Points on a hilly landscape, in no order, each with its height.
From any point a climber takes the steepest step (rise divided by distance) to one of its 2 nearest points. It stops when none of these is higher. Distance is the straight distance between rows; heights are no part of it.
veg: [ -7  32   2   5 -23  -8  -3 -23  18   6 -11  -4 -31  17   1 -28 -26  14
  -7  -4  13 -13  44   6  -1]  height 301
Molis: [ -3 -12 -38  -1 -11  -7   6   2  -8  -3   6  10   5 -17 -12   3   1  -3
   7  -4 -29  12  -2   5  16]  height 562
movu: [ 10  17  13  14   3   5  10   4 -18 -17  17  32   2   6  -3 -12  -7   1
  -8 -14 -16 -33 -14  -4   9]  height 47
deri: [-13   1  24  15  11  11   9   6   9   3  -7 -38  11   0  -1   4  -4   2
  -9  -1  15  37  10  25  11]  height 113
pem: [ -6  27  28  10   2  12   2 -46  10  -6  -4  -5  -1  29 -17 -10 -30   5
 -14  -9  39 -34  29  -1   7]  height 374
rapa: [-17   7  23   2   4  28  -2 -45  12 -10   0 -15  -5  33 -15   9 -24 -15
  -2  -2  26 -34  18 -13  12]  height 419
tagok: [ -9   7  12  11 -25  14   0 -25   2  -9   2 -11 -21  26   1  -6 -23   8
 -11 -27   1 -16  12  -4   5]  height 323
gozi: [ -4  -5  -6 -19  12 -16   8 -27  16  -2   4   1   7   0   7  17 -10  -2
  11  -9   0  -5 -25  15 -21]  height 477
subos: [-24   9   0 -10   1 -14   6 -10  13   3 -14  -5 -11  -5 -10   1 -10   9
  -1  24  16  10  24  27  22]  height 359
rumak: [ -1   3  -1   2   5 -12  -3 -28  -1 -16  12  -7  21 -25  -9   2  12   8
  -3   9 -22 -14  -3  11   5]  height 658
Nepep: [ -5  19  13  15  12   7  16  14  13  -3  -5 -31   1 -13  -1 -17  -5  13
 -14   8  18  16   1  23  19]  height 83
nadov: [  4  -5 -12  11   7   0   8  29   0   9  14  -1   7 -12  -9 -16  15  -1
   8   4 -19  10 -20  15  19]  height 565
lafa: [  1   5  26   6 -17   5  -7  -5  11   6  11 -10 -23  13  12 -15 -19   5
 -21 -27   4 -17 -14  -9  -8]  height 274
Kuv: [  1 -14   7 -12 -11   4 -15   5  -8  -7 -16  -4   1   1   1   9  18   1
  15  18   2  20  21 -10  -8]  height 327
ledi: [ -4 -12  26   8   5   6   8  16   1   7  -2 -22  20   6   1  14   8  -9
  -8  -7   8  17  -2  -2  14]  height 148
fop: [ -3   6  14 -15  12   1  -1 -21  13   1   1 -10 -21  12  11   8 -16  -3
  -4  -4   9 -13 -24  13  -8]  height 563
Telel: [ 10 -28 -12 -31  22   9  -1  15 -11   8  -9  -7  -8  -4  -9   1  33  -1
  26  28  11  25 -16   8  10]  height 386
fiko: [-10  27  19  12 -12   2 -13 -27   5   3  -6  -5 -13  23  -9 -23 -21  13
 -12  -5  36 -20  46  -6   8]  height 338
baro: [ -8   2   1  10 -19  -5  -3  14   8  11   1   0 -21  13   4  -9 -17  -2
  -8 -20  -9   6  -6   7  -9]  height 229
nilor: [ -9  -8  18  16   0   4   3   0  10  -9  -1 -15  -4  14   0  10  -4   4
  -8 -21  -2   6  -3  13  -2]  height 186
Dup: [ 16  17 -18  22  -8 -16  16  10  -8  -7   3  29  19 -17  -8  -4 -18  -3
   0   0 -23  -8  20 -14  -5]  height 436
dasos: [ -6  15  27 -10  -7  18 -15  11   6   4   0 -31 -35  11   8  -6  -8   2
 -14  -9  21   7 -24   4   1]  height 512
Kag: [  8 -21 -11  -2  15 -11   3   6   0   3  19  -9  11 -13  -3   0  20  -1
  17  -3  -9  13 -32  29   2]  height 659
fevib: [-11   2  16 -11 -13  18   0 -39  -7 -11   0   1 -25  33  -9  16  -7 -20
  -2   6  13 -32  24  -8  22]  height 475
Ribis: [ -3  11  13  22 -25   2   2   3  -4  -7  -2  14 -12  34  -4 -14   2   7
  -4   8  -5 -26  37  -8   2]  height 638
Laso: [ 15 -13 -29  -1  -7 -31  -5  -3  -7  -7  28  10  21 -12  -2  -4  15   2
  17   0 -21 -19 -11  17  -4]  height 492
pivun: [ 11  33  12  12  -5   1  -2  14 -10   9   7  32  -6  -6  -3 -22 -21   2
 -13   7 -10 -22  18 -22  -5]  height 479
zaf: [-15 -13  16 -47  18  13 -10 -14  -6 -14 -10 -10 -17   4 -13  23  11  -5
  12  24  18  14   4   7  18]  height 503
rebom: [  7 -27 -27   6   0   0  -7  30  -6   5  -1  11  12   5   4   1  21   2
  22   8  -2  15  -2  -7 -14]  height 400
gesu: [  4 -18   3   7   6   4  27 -29 -11 -12   8  17  21   8  -5  23   6 -14
  -2  -5 -18 -24  -8   0  22]  height 101
buf: [  4  14  13  -2  11  10   3  -7  -5   3 -10  12  13  -8   9   4   9  -8
  -5  12  -3  -7   7 -26  17]  height 328
pul: [  4   0  -4 -11  17  10   9   3  -5  13   2  24  10  -2  17  -1   2  -7
  -5  -2  -3  -5 -25 -17   4]  height 282
nem: [ 12  24  14  22 -28   3  -7   3 -14  -3   4  17 -12  19   4 -22 -18   6
 -10  -9  -6 -23  33 -26 -17]  height 548
sina: [ -4  -3  -2  19   9  13  28  22  -2   5  -7   8   3 -11  -5  -8  12   1
   4   8 -14  17   3  11  32]  height 486
Panu: [ 10 -21 -24  -9  -4  -4  12  -2  -9  -7  -3  25   6   9  15  20  16  -3
  25  -2   5 -11  -5   2  -3]  height 174
karup: [ 17 -15 -19  18  -9  -3   2  43   1   8   5  23  14  11  17  -1   7  -5
  11 -19  -3  -1 -13  -7 -10]  height 465
Sot: [-11   1  14  -1 -20   7   0  -9  -7  -8  -7  10 -16  27  -2   8  12  -6
  -6  14  11 -15  36 -10  12]  height 547
sobes: [  3 -37 -35 -15   2 -16  -3 -22 -16   0   0   9  11 -20 -14   2  26  12
  27  24  -1  10   1  19  -8]  height 491
leg: [ 10  -1 -13  -3   7 -12   4 -12  17   6   8   1   6 -18  18   1 -15   7
  -4 -22   1  -7 -39   6 -24]  height 409
vefe: [ 14   1 -28  11 -11 -14   9  25 -12   6  13  35  22 -11   0  -5   4  -7
   5  18 -17  -4  20 -12 -16]  height 380
falo: [  7   4  19  14   7 -12   9   4   2  -1  -1  -2  18   3   7  -3 -10  -2
 -10 -14  -7 -10 -14   2  -9]  height 147
bedog: [ -6  -1  -9   8 -37  13  -3 -24  -8 -15 -12   6 -20  17   5  14  -9  -3
  -9 -18 -11 -11  22 -11   7]  height 375
tepu: [-21  24  -6  -1 -19 -17   5 -24  15  -5 -13   6 -23   1 -12  -8 -23   3
 -10  10   1  -3  40  15  12]  height 308
Teti: [  7  -6  -6   9  -8   4   9   9   4   3  -1 -22  11 -18  17   1 -12  -5
 -12 -37   1  24 -32   0 -14]  height 205
foros: [  2 -19 -15   3  -1  21   0  -8   9 -18 -25 -22   3 -16  10  16   2  12
   3 -19  -3  18  -4   0 -12]  height 310
kene: [-20 -16   4  -9 -12 -20 -12  14   5   0 -12  -2 -11  -2 -26  16  -1   2
   8  17 -10  31  26  20   3]  height 549
fetu: [  2  12  36  17  10  22  26  12  -4   2   1 -12   9   1   8 -10 -12  -3
 -30 -16  18   8 -14   2  12]  height 78
nale: [ 16  11 -18  11  -1 -10  -5  32  24  11  16   3  -8 -11   5 -16 -11   7
   1  -5 -12  -4 -22   5 -36]  height 633
Mafur: [  4   4  23  -1  16  -3  18  -8 -14  -9  17  22  16   9 -12   1   2  -6
  -7  -5 -12 -22 -22  -2  24]  height 71
Sifi: [  2  13   0 -24  11  -6 -22 -14   4  -1   5 -18  16 -21  11   1 -11  -3
  -5  11   4   8 -13 -14 -16]  height 567
rikud: [  9 -18   2 -22  16  -4 -24  14 -17   0  13  -9   9  -8 -10  -2  40  -7
  14  17  -3  -5 -13  -8  -2]  height 270
tage: [-10 -21   0 -30  14   7  -6   1  -3  -2  -7   1 -21   1  -7  18  17  -7
  19  11   6  18 -19  16  13]  height 441
pag: [ 27   4 -10  22   0  -2   7  36  14   8  13  11   5  -1  22  -8 -10  -1
 -12 -28  -3 -11 -27  -8 -23]  height 542
nek: [ 13  -3 -24  11  -8  13  14 -10   8 -12  -9   6   5  -7  13   5   6   5
   2 -24  -5  -5  -8 -11  -8]  height 371
zupi: [-11   2  31  -9   3  -2 -26  16  -1   3  -4 -13  -6  26   2  -2  15   0
   4   2  14   0   7   1  -7]  height 693
Tef: [  0  -2 -10  -2  -6 -20   3  27 -12  19   9  28  12   5  -6   9  19 -17
   7  37 -12   4  22  -1  -2]  height 417
lamo: [-21   1  23 -22  -1   7 -20  -8   1  -4 -15  -9 -21  19  -5  24  14   0
   6  13  23   9  22   5   0]  height 586
Suk: [ -1 -28 -29 -13  -4 -11  -2 -10  -3 -12   7 -10  -6 -19 -15   8  18  13
  21   8 -14  14 -19  35   1]  height 564
Bet: [ -9  -3 -11   2 -11 -13  -4  14  -7   4   2   0   2 -10 -15  10  -3   1
   9   5 -17  18   2  14 -12]  height 655
Nudi: [ 12   6 -26   5 -10 -21  -5  16   4  -1  29  10   6 -18   2 -16   1  -4
   5  -6 -21  -8 -16   7 -18]  height 553
Libel: [-21  28  17  -2   1   2 -25  19   5   5  -7 -26  -7  -3  -4 -15  -8 -14
 -28   8  14   6  15  -5  11]  height 518
zir: [  4   3 -32   4 -17 -21   4  -4   0  -9   2  14   5 -23   1   4 -16   1
   1 -14 -32   0  12 -15  -5]  height 497
Tok: [ 10   1  28  25  11  16  24  -5   1  -7  -4  -9  13  16   8  -2 -19   3
 -15 -19  15  -7  -4 -14 -13]  height 111
numev: [  4  23  10   4  13  15   4   7   7   8 -14  11 -17   3  19 -18  -9  13
  -6  -2  20  -5 -15 -11  -9]  height 304
lema: [ 21  23  -6   2  16   0   3   3  19   7  -1   9 -10 -17  23 -15 -21   8
 -12  -4   6  -5 -36  -2 -19]  height 353
Lun: [ 10  14   9   2   6  24  11 -17   2  -4  -5  14 -23  28  17  -6  -6   1
  -6  -7  14 -25 -10 -21 -11]  height 259
rusin: [ 16 -15  -2  -4   1  -4 -22  23  -3   0  -5  -5   7   5   7   6   8   2
  20  -2   7   7  -2  -9 -26]  height 350
pufif: [-12  16  19   4  17   4  20   7   3  10   6 -18   0  -7  -7 -10 -22  -4
 -26 -11   7  13 -14  28  28]  height 56
fuv: [  0  -8 -15  -5   8   4  -5   5  -5   7  -1  -5  12 -15   5   2   3  -8
   3 -18  -6  18 -28 -12  -5]  height 242
Fome: [-15 -21 -12  -1 -12 -28  -3 -16   1   3  -6   3   2 -15 -22  20  -3   5
   2  19 -12  27  38  12  10]  height 472
Nosi: [ -9  40  12   6  -4  -8 -12  28   1  19   2   8 -12   5  -4 -22 -18  -2
 -12  15   5 -13  20 -18  -3]  height 431
Fibe: [ -4  15  22 -16  21   6  -1 -23   5   6  11 -11   6  -5  11   0  -4  -4
  -9   5  10 -10 -29  -7  -5]  height 652
mipi: [  2 -35 -33  -8   1   7  -9  13 -12   3  -3 -11  12 -27   6   5   0   2
  19 -17  -2  35 -22   7 -14]  height 218
zitar: [-18  38   9   1  -8   1 -24   9   7  19  -9  -5 -14   5   0 -14 -13  -1
 -21   4  23  -3  36 -22   7]  height 471
sif: [ -6  -9  -6 -18   9   6  -7 -14 -11   4 -12   2  19  -7  -1  14  14   1
   9  22   8  11   8 -18   5]  height 377
Gal: [  9 -13 -12  11  -4 -25  15 -14  -7  -9  12  11  26 -18 -17   5  25   2
  12  19 -21 -10   9  13  12]  height 561
Bidof: [ 18 -10  -2 -12  41   9  -7  11 -13   1  12 -19   4 -16  -4 -21  38   5
  22  16  -3  -3 -23  -5  10]  height 302
roter: [-16   9  29  -9  -5   5 -23  15   6  15  -2 -16  -7  20   2  -8  -8 -10
 -23 -17  12   8  -7  -3   9]  height 589
lol: [-11  10  -1 -10  11 -11 -24 -19  -8  -3  10 -25  14 -30 -12   7  -2  -5
  -2   9 -11   2  -1  -3  -1]  height 583
Diti: [ -1  -1   4   5  -4 -26   5  -4  -9   0   5  14  10   0  -8   2  14  -5
   0  22 -14 -12  19   3   4]  height 485
posif: [ 13  -7  -3  -3   5  15  12   1  -1  -2 -17  24 -14  21  13  11  12   1
   7   3   6 -16   3  -9  -2]  height 214
Tov: [  4  -1 -25   8 -34  -6   3 -14   7 -18 -11   0 -11  -2   5   5  -9   1
  -3 -27 -15   1  15  -7 -13]  height 434
pepo: [-15   3   1   7   4   1  14  13   2  11  -9   1  -5   2  -7   1  -5   3
 -12  16  -4  17  14   8  19]  height 418
bebi: [  5 -23 -30  -1   2  19  -5  19   6   3 -26  -7   3 -14  14   7  -1  15
   8  -8  10  40 -10  -3 -18]  height 257
Podap: [ 12 -15 -21 -16  21  13 -15  28  -7   7   3 -12  -8 -24  -3 -18  29   5
  29  13  -2  15 -21   6  -8]  height 339
Bev: [  0 -30 -13 -16   5  -9   0 -26  -6  -2   2  -8  17 -14 -16  19  13   4
  17  24  -5  17   7  -2   0]  height 429
vin: [ 17 -22   2  -2  13   7  14 -16  -5  -8   7  13  22  17   7  32  21 -10
  12  -6  -3 -17 -10 -15  -1]  height 136

Call two points neighbours if one is among the 2 nearest of the other. Go from one point of each pair to the other, from neighbour to neighbour, staying as high as possible. Name the lowest point that can't be avoided.
Bet / nale => vefe
Ribis / Bet => veg
Ribis / zupi => Nosi
Kag / zir => Bev
rumak / nale => Laso
Fibe / rumak => Sifi

Where does a climber stop that starts at each point below?
Mafur => Fibe
buf => Kag
tepu => Kag
Bidof => zupi
numev => Fibe
rikud => zupi
veg => Ribis
Kuv => Kag
